Each row is a point on a landscape with many peaks, with its height.
A climber steps from a point to the highest of its 2 nearest points, and stops where none of them is higher. Distance is the straight distance between rows; heights are no part of it.
<1106> height 3.57: [ 21 -16  -9 -26  23  23 -11   4  -7  -5  14  30  -6 -51  14 -49  -9   1
 -13   5 -15]
<174> height 5.25: [-32   2   3  -7 -15  -4   5  13 -17  19 -13  16  18   5   3 -20   9  -2
  10  27   4]
<786> height 2.80: [-31   5  10  12 -25  -8   2 -14  16  20   2   1   1  -4  -2   3  -1 -12
  -5  13 -16]
<827> height 1.82: [ 26  -3 -18 -15   9  31 -40  10 -10 -15  17  -3 -22 -31   8 -33   8  11
 -10  29   7]
<670> height 2.60: [ 22  11 -27  -5   2  38 -24   1  -2   5   0   9   9 -40  25 -24  36 -16
   8  25   2]
<96> height 4.16: [ -8  -7  12 -16  23  25 -13 -12  18   6  32  37  16  14  -8  -2 -27 -15
 -15 -32 -23]
<1110> height 3.20: [  2 -10 -14 -12  11  23 -12   9 -10  -2  -4  14  -2 -48  14 -25  -2  -7
   3  11  -9]
<693> height 5.39: [ 21 -16  -7  12  -7 -14  16  -8  14  -2   5 -27 -22  34  -6  24 -13  15
 -10  -9  15]
<334> height 4.82: [ 27  -2  11  18  12  -5  -2 -29  34  -2  30   3  -6  13  -7  12 -19  -9
  -6 -31 -24]
<706> height 6.01: [ 18 -19  19  26  14 -26  15  17   4 -40  13   1 -40 -23  -5  -4 -11  30
   6   0  32]
<260> height 2.66: [-28  -4 -11  21 -29   4  16  -3   8 -14 -10 -17  -6 -18   7  10  11   4
   4  39  19]
<1019> height 3.53: [-15   1  19   8 -17 -24  14 -15   8  27  -1  28  12  13 -10  -5   2 -18
   3   7 -16]
<946> height 0.83: [-35  11   0  -1 -13   3  20   8 -14 -10 -31  -8  16 -46  -9   4  16  -3
   9  20  -1]
<103> height 2.12: [-13   7 -16  -3  -2  28 -23   8  -4 -23   4 -29 -16 -51  14  -9   9  12
  -6  28   2]
<1093> height 1.95: [ -8  -1 -18 -16   3  33 -51   0  -5  -6  22 -16 -18 -36  20 -27   5   7
 -17  28  -5]
<275> height 5.37: [-35 -29 -12  -4  -4  10   3  15 -12  -6   4 -22 -19  23 -20   5 -19  24
   0  20  13]
<727> height 2.54: [-35  18   4   9 -15   3  -6 -18   9  24  -7   3   2 -33  12   2  15 -22
  -7  -1 -25]
<92> height 3.05: [-21  15  -3   1 -12 -27  47  12   5   3 -26 -13  10  14  -2   3  20  17
   8  35  25]
<849> height 2.35: [ -6  16  -2   9   2   9  -9 -20  15  12   7  11  11 -10  22   7   7 -20
  -8 -18 -20]
<142> height 4.66: [-12  24  11 -15 -17 -31   1   2 -17   0 -26  14  17  24  -7  -2   7  -2
   2  15  17]
<816> height 1.67: [ 25   1 -14  -1  17  32 -32   9  -5 -14  19  10  -3 -14  22 -18   5  -3
   2   8   8]
<487> height 4.78: [ 13  -5   2   3   5   3   8   4 -18  -3 -12  19  15  -3   5   7  -6  -9
   5 -20   2]
<1082> height 5.59: [ -1 -26  15  23   6 -16  15  10  17 -19  14   4 -31 -31  -3 -11 -28  17
  18   6   9]
<478> height 4.17: [-41  13  -7 -11 -17  18 -26   2 -11  23  -6 -16  13   9   8   4  21  -2
 -10  13  -5]
<632> height 4.80: [ 22   0   9  -5  16  -5  32  -1   9   9  -5  29  21  34  -7   6  -9 -13
  10 -33  -9]
<609> height 5.69: [ 18 -17   0  33 -11 -15  20  -7  10 -31  -4 -18 -32 -12   2  16  -6  18
   3   7  27]
<661> height 6.05: [ 32 -18  12 -10  32  11 -18  29 -23 -34  18  32 -30   2  -8 -29 -22  18
  -4  -3  11]
<5> height 1.23: [-20 -31   9   0 -10 -10  17   7 -15   1 -15   2  -4  -6 -27   2 -23   2
   7   6  -3]
<1031> height 4.59: [-29  -3 -12  -2 -10  25 -40  -8   4   8  22 -29  -9  10  20   8  -2   6
 -20   6   2]
<532> height 4.83: [-11   6 -15  -7  14  29 -15  22 -15  -9  -3 -30   6  -8  19   6  13   6
  17   2   7]
<1025> height 5.23: [-22  -6   6   5 -25  -9  -7 -12   4  16  11 -25  -5  32 -22  16 -13   4
 -14   1 -14]
<250> height 4.93: [  7  -9  14  -8   7  -9  13   1 -25   1 -26   3  12  -4 -21  15 -18  -4
   5 -32  -7]
<728> height 5.29: [ 18 -20   5  24 -12 -24  31  -8   6 -12  -8  -2 -12  -6  -9  13 -10  -3
  10  -2  13]
<836> height 4.03: [-43  25   5  -6 -21  -7 -20  -6   5  29   0   5  15  29   9  -3  22  -4
 -16   6  -2]
<299> height 5.54: [ 28  20  -4  -1  -6 -18  26  -9  12  19  -9 -32   7  36   0  36  16   5
 -10 -22  -1]
<837> height 5.04: [  3  18   2   2 -30 -11   1  -8 -13  -9 -29  -5  12  10   0  15  11  -8
  -5  11  16]
<505> height 5.90: [ 24  17 -16  14  -4   6   4  -4   1 -10  -6  -8   7  -1  27  17  14  -8
   5 -12  17]
<988> height 5.14: [-19 -13  -4  -5 -12  11 -22 -10 -12  12  13 -14  -7  48 -10  17 -23   0
 -22 -17  -6]
<769> height 5.02: [ -8  29   6 -21   7 -11   0  21 -27   7 -31  21  35  15  -1  -9  24  -6
  15   5  10]
<944> height 4.62: [  7  -5   9  20 -17 -16  26 -11  14   7  -9  12  13   3  -4   7  -5 -17
  15   0  -1]
<756> height 1.45: [-18 -29  22   9  -6 -29  32   0   4  11  -5  -9  -2  -2 -42   8 -24   0
  16  -2 -24]
<424> height 5.22: [  1 -17   5  -2   9 -18  17  -1   9   7   3 -46 -10  21 -23  23 -13  14
   1 -24 -18]
<240> height 4.99: [-13  36  23 -20  -8 -58   2 -21  20  16 -13  15   8  23 -10  -4  22  -5
  13  15   1]
<626> height 1.50: [  5   9 -10 -18 -33   7  -8 -11 -14  14 -20  20  12 -45  11 -21  25 -18
 -12  26  -8]
<549> height 5.89: [ 27 -21 -15 -16  17  31 -23  20 -28 -18  10  32 -11   8  -7 -18 -18   6
  -1   2   9]
<898> height 2.11: [  0  -5  15  25  25  -6  -2  -3  29  -3  31  10 -10 -19  12 -15 -23   4
   5 -10 -13]
<485> height 5.53: [-37 -18  -1 -16  -3 -14  18  19 -10  14  -9 -15   0  40 -28   3 -16  20
   6  14   5]
<66> height 5.28: [-23 -12 -11  -6   4  -5  16   6   4   0  -5 -57 -13  21 -21  30 -16  25
  -9  -4   0]
<760> height 2.25: [  2  12   4  12  17   6 -16  -8  17  -1  19   3 -10 -33  31  -5 -11  -7
  -7 -16 -15]
<819> height 2.05: [ 19 -14 -23 -24 -24  27 -14  -7 -21   5 -11  22   4 -32   3 -36  19 -12
 -11  36   0]
<7> height 0.70: [-26  10  -3  11  -1  -1  30  11   1  -1 -20 -28  13 -24   9  12  16   4
  17   1   3]
<792> height 6.29: [ 37  14 -17   2  16  29   0   2   0 -14   2   9  16  17  27   5  16  -9
  16 -16  15]
<894> height 4.68: [ 23  15   7  17  10   8   4 -33  44  -1  27  26  10  -2   6   8  -2 -24
  -6 -28 -22]
<486> height 3.28: [-20  31   3  -7  -7 -39  32  11  13  21 -18   6  16  29  11 -10  28  11
  17  19  18]
<413> height 0.45: [ -8  -2  11   3  32  -8  13   2   7  -3   0 -27  -1 -25   0  15 -13   4
  19 -37 -15]
<659> height 5.03: [ -1  19 -17  -9  14  24  -1  20 -27   1 -20 -11  22  -7  13   2  28  -4
  28  -7   1]
<930> height 4.67: [-23  -5 -17 -15  11  32 -35  12 -17   4  21 -25  -8  26  11   6  -2  11
  -4  -4  10]
<871> height 4.60: [ 33 -19 -24 -16   6  36 -14  17 -24  -7  -8  19   0 -19  -7 -29  10  -5
  18  32  14]
<703> height 6.00: [-46 -13   4  -5 -22 -15  11  13 -10  16  -6   6   4  29 -15 -15  -4   8
   2  34  10]
<115> height 4.19: [-22  40  15 -11 -14 -26  -6 -11   9  27  -8  27  18  24   8  -7  33 -10
   1  13   9]
<1075> height 5.05: [ -6 -22   3  -8  10  12 -27  -2 -13   1  14   5 -10  19 -12   3 -36   6
 -13 -23  -8]
<621> height 5.26: [  1   6  -1  -8 -10  12  -5   0 -16  14 -15  33  25  -7   6  -9  12 -16
   0  -2  -6]
<749> height 6.17: [  0  12  -8  -6 -27  17 -20  -2 -19  12  -8  21  21   0  10 -11  27 -12
  -3  30  12]
<745> height 4.91: [  9 -19  13   0  21  -2 -23   6  -6 -22  18 -21 -38  26 -14  13 -35  21
 -16 -31   3]
<725> height 2.90: [-24  -4 -21  13 -15   2  35  16   1 -17 -17 -24  -3   8  -3   8  15  21
  12  36  28]
<563> height 5.27: [  5   4  -4  11 -29 -17  14 -14   3   3 -12 -18  -2  29  -4  22   3   3
  -7   3  12]
<418> height 0.61: [-39   3   8   3   8  -1  19   3   4  -3 -15 -26   4 -41 -13  18  -8   1
   8  -5 -15]
<780> height 0.98: [-18  -6  -7 -15 -14  14   0  10 -28  -5 -23  -5   8 -29 -10   1  -3   0
   1  15   2]
<779> height 3.54: [ 13  -2 -26  -8   2  41 -14  11 -15   9  -3  21  13 -16   7 -22  31 -15
  23  36  12]
<311> height 0.52: [-24  10  12   7  14 -11  23   0   3  15 -16 -11  12 -24   0   9   2 -12
  15 -23 -27]
<156> height 2.49: [  5 -22 -20 -12 -24  19 -19   2 -30  -7 -11  15 -13 -21  -4 -17  -3  -5
  -8  37   8]
<737> height 5.40: [ 43   6  23  23  20 -21 -12 -16  24 -29  25 -14 -25   3  -6  14 -12  13
 -16 -32  -2]
<117> height 5.44: [ 27   3  12  17  15 -28   0 -15  36  -7  30 -42 -23  11  -2  22  -5  13
  -4 -26 -10]
<1102> height 6.24: [ 41  -5  22  25  24 -12   3  31  -7 -42  14  15 -29 -11   5 -20  -6  23
  -4  -4  24]
<535> height 1.49: [ 28   2 -20 -19  11  46 -23  -2  -8  -7  18  38  20  -7  16 -18   9 -16
  -7  -2   0]
<650> height 4.90: [ 19  -7   9  10   7  -3 -23 -25  26 -10  37  -5 -22  38  -9  12 -27   4
 -25 -24  -9]
<765> height 5.47: [  3  29   1 -18 -10 -27   8  -4   1  19 -19 -32  18  51  -9  26  13   7
 -16 -11   9]
<700> height 6.13: [ 21  -6  20   9  23  -2 -15  30 -16 -33  20  17 -35 -21   1 -35 -13  22
 -19  10   7]
<57> height 2.81: [ 10 -32 -14  -6  -2  20 -13   4 -17  -5   4  23 -12 -28   6 -26 -18   5
  -7  16   5]
<73> height 5.46: [ 22 -22 -19 -12  10  27  -7  20 -39  -5 -12  32  12   5  -7 -14  -3  -6
  19   4   8]
<811> height 1.08: [-10 -25  -2  -4   0   5   5  15 -22 -24 -15   2  -8 -32 -12   3 -19  12
   6   3   7]
<248> height 5.43: [-23  43  16 -14  -4 -28   4  -7  -2  14 -30   5  16   3  -3   7  20  -9
   2 -13 -11]
<270> height 5.68: [ -5  38  24 -11  -8 -50  19 -17  17  18 -16  -9  11  21 -16  10  28 -10
   6  -6 -19]
<869> height 4.42: [  0   0  12  -7  15  11  16  -9  20  13  19  39  28  30 -16   1 -14 -21
  -1 -33 -21]
<893> height 5.64: [ 26  28  -4   5  -7  -8  20  -4  -1   3 -20 -11  25  30  15  23  22 -10
   1 -17  15]
<188> height 5.24: [-13  31   1 -14   3   2   5  12 -15  13 -31   1  33  -5  10   4  29 -11
   8 -13  -5]
<673> height 5.38: [ -3  32   6 -32  -2 -45   3  -6  11  33  -8 -13  13  70 -11  10  15  14
 -14   4  12]
<206> height 3.65: [-20  27  -1  10 -13 -17  19   6  13  23 -11  19  22   9  24  -6  41  -9
  12  17  11]
<322> height 3.82: [ 24 -15   6  -6  36  10 -13  13  -7 -20  13  34  -4 -37   8 -30 -21   1
  -2 -10  -9]
<995> height 5.48: [ 32   6  -7  12   3 -20  21 -17  35  13  13 -43  -7  21   2  31   7   4
   0 -22  -7]
<388> height 5.30: [ 49   6  13  21  22  -3   3 -11  23 -33  20  17  -5   5   5   7 -14   2
 -10 -40   8]
<350> height 4.96: [ 23 -19  15   3  15  -2 -19  -9  -2 -15  20  14 -26  18 -13   6 -36   5
 -23 -30  -2]
<1097> height 2.34: [-24  -2 -14  11 -12  19 -10   3   3  -7   5 -16 -10 -23  16  -6   4   3
   2  25   8]
<186> height 4.00: [ 11  -6  -1  -4  26  25 -14  -2  -1  -7  21  31   7  -6   6 -18 -22  -7
 -10 -21 -14]
<320> height 5.11: [  7   1  11  -1   4 -24  25  -3  -2  14 -12 -19  10  18 -22  21  -7  -6
  10 -22 -16]
<363> height 4.38: [-32  -1 -21 -12 -17  35 -45  -3  -8  17  12 -11   3  -9  21 -10  19  -5
 -19  24   0]
<1105> height 5.49: [ 11 -19   3  22  -6 -18  -3 -12  22 -18  18 -24 -43   7  -5  11 -22  16
  -8   1  15]
<71> height 1.91: [ -5   7 -18  -5 -22  29 -21  -7  -1   6  -4   0  -2 -48  28 -12  28 -15
  -5  30  -4]
<389> height 5.36: [ -5 -17   4  16 -25  -6 -12 -19   9  -1  13 -16 -25  11 -13  17 -24   1
 -15   3  -2]
<19> height 1.66: [ -2 -29  10  14   0 -32  36  -5  26  16  10 -12  -5   6 -24   1  -6  -4
  25  -6 -30]
<1008> height 5.12: [ 43  -5  10  11  23  -8  22  -8  16 -11   4  19   9   6  -5  13 -17  -9
   6 -44  -4]
<771> height 1.90: [  9 -17  12  21  22 -17  26  -5  25   5  16   3  -2  -6  -2   0 -15  -6
  20 -19 -18]

Where does a climber stop that starts at each point below?
<250> | <703>
<311> | <609>
<670> | <1102>
<156> | <299>
<535> | <299>
<771> | <609>
<413> | <609>

Write out the way that a climber takes from each point below.
<71> | <670>, <779>, <871>, <73>, <549>, <661>, <700>, <1102>
<756> | <19>, <771>, <898>, <760>, <849>, <727>, <786>, <1019>, <944>, <728>, <609>
<626> | <819>, <156>, <57>, <1110>, <1106>, <322>, <186>, <96>, <869>, <632>, <1008>, <388>, <737>, <117>, <995>, <299>
